Points on a hilly landscape, in no order, each with its height.
From any point a ball rolls to the lowest of the 4 points nearest to it. It stops when none of these is lower. Distance is the straight distance between rows; heights are no part of it.
debas height 624: [ -3  -6  32 -89 -32  39 -14 -26 -35  40  42  -5]
piva height 597: [-34   4   9 -79 -45   9 -25 -13  10  23  32 -19]
mase height 635: [-21  -7  41 -13 -35  -4   7  -7 -27   6  34 -25]
babi height 342: [  5  13 -63  32  27   5  15  17  62 -13 -15   4]
lired height 242: [-39  14 -28 -24 -30 -26 -12   2  37  15  40  -9]
Moz height 860: [ 16  19 -47 -28  -2 -36  27  54   2  24  31  26]
Vunak height 408: [-92   4 -25 -68 -59 -20 -76 -18  24  15 -13  -9]
dud height 363: [ 28   2 -13  45  43  19  18 -10  27 -31 -18  10]
tef height 32: [-79   1  -2 -98 -63   2 -76 -26   4  13 -23 -11]
Vom height 700: [  1 -17  26 -54 -16  -2  16  11 -41  25  56  -9]
Zok height 613: [ -7   4  55  48  -9   2  17  -7 -46   6  33 -21]
Kopaf height 550: [-63 -19  57 -62 -38  10 -49 -28 -64 -20 -33 -38]
Ketob height 209: [ 65 -32   4  44  66  37  10  -9  -1 -27 -27  26]
Kek height 469: [ 16  16  13   9   6 -11  37  18  -7   6  16 -11]
Gemik height 189: [-26  11 -11 -14 -20 -30  19  12  20   1  34 -18]
boda height 499: [-42 -14  55 -59 -58  20 -40 -34 -52  -3 -12 -26]
dufo height 502: [-47  19 -55   5 -30 -26 -11  17  70   6  -3  -3]
zavo height 489: [-56  27 -54  30 -12 -30 -21  -2  75  -8 -20 -15]
Kulan height 494: [  3 -15  60 -13 -16  16  16 -11 -67  27  52  -4]
petuf height 83: [ 70  -8   7  72  50   6  24   1 -24 -19 -21  29]
ziluv height 386: [ 50   8  -2  38  23  -8  43  21 -28  -5   2  11]
Nuzog height 554: [ 57  13 -22   6  22 -19  47  44 -10   8  11  20]
bagok height 532: [ 43 -29 -31  19  71  31   7   3  42 -24 -37  34]
mibul height 398: [-16  14 -75  36  25  -4  -7   5  83 -14 -20  17]
Zerin height 696: [  1  11 -29 -19 -20 -39  10  45  18  27  37   1]
dor height 724: [ 64 -29  26  64  70  30   5  -5 -39 -24 -29  51]
gezad height 151: [-14   9  13  60  15   2   5 -26  30 -29 -30 -26]
momuz height 455: [ 45  -9  30  72  59  29  16  -1 -15 -23 -14  11]
ses height 598: [ 54  15 -82  -8  11 -52  22  58  26  16   2  48]
mok height 224: [ -3   6  31  67  27   9  24 -24  -7 -24 -16 -22]
git height 505: [-49  23  -4   2 -25 -21  -8   1  31  -8 -10 -40]
rur height 521: [ 39   6  34  74  26  13  31   3 -48 -11   3  18]
Lasas height 626: [ 38   8  23  10   6 -16  43  32 -44  15  52   7]
Bon height 677: [ 41   1  49  49   9  -7  45  18 -75  23  41  18]
Difus height 669: [-41   2  76  45 -21  -4 -15 -27 -58 -17 -14 -30]
bazi height 451: [ 13 -14 -42  31  61  15  13  -4  62 -22 -39  16]
Nula height 541: [-74  25 -23 -20 -44 -26 -24  -2  46   6   3 -18]
bifa height 299: [ 23  12   2  46  18   9  34   8  -8 -14  -4  -2]
fuv height 186: [  6 -21  81 -28 -39  34 -17 -40 -78  35  31  -5]
Vop height 225: [ 44   2 -99  12  37  -2   5  30  68  -1 -36  47]
fedek height 480: [-60  -7  30 -57 -50  -5 -47 -23 -18  -3 -23 -40]
Fud height 645: [-27   3  56  28 -28  -2   8 -18 -34  -6  14 -37]
Popen height 577: [-55   4  41 -24 -41  -5 -24 -20 -29 -11 -12 -54]
suv height 493: [ 22 -23  19  69  70  29  -2 -37  33 -48 -31  -5]
Zamen height 444: [-30 -19  65 -50 -34  47 -34 -52 -70  23   1 -25]
Rel height 406: [ -1  28 -53  11   8 -28  14  29  49  -1  10   6]
pag height 501: [ 68 -27 -14  42  67  14  23  12  -6 -26 -34  32]
gazuk height 533: [-19 -14  45 -78 -35  36 -37 -39 -23  27  13 -11]
Tud height 443: [-56   1  -9 -86 -50   2 -56 -31   7  27  12  -5]
digi height 686: [-27   4 -17 -89 -46  -6 -24   7  18  50  49   8]
los height 526: [ 68 -16 -48   6  58   6  16  21  26 -16 -45  45]
Mapun height 296: [ 98 -16 -12  28  51  -1  28  32 -28 -12 -54  47]
Tiv height 420: [ 75   3 -73   2  23 -26  29  48  20  -6 -34  39]
naka height 611: [-63   3 -22 -81 -62 -12 -62 -12  30  29  31  -3]
Zeki height 268: [-12  10 -27  36  12  -4   5   6  63 -28 -17 -21]

Write out the way that a ball takes from each point below.
Kopaf: Zamen, fuv
Kek: bifa, mok, gezad
babi: Zeki, gezad
Difus: Popen, fedek, tef

Call two points neighbours if one is among the 4 nearest of the other. Go from one point of each pair to the other, from neighbour to neighbour, staying as low as possible. Name the highest point that can't be avoided.
gezad / tef: Nula
Vop / gezad: babi
Vop / Gemik: Kek
fuv / tef: boda

Where does a ball stop that starts at each point below?
dufo: Gemik
Fud: tef
Vom: fuv
Rel: gezad
mase: fuv
debas: fuv
digi: Gemik
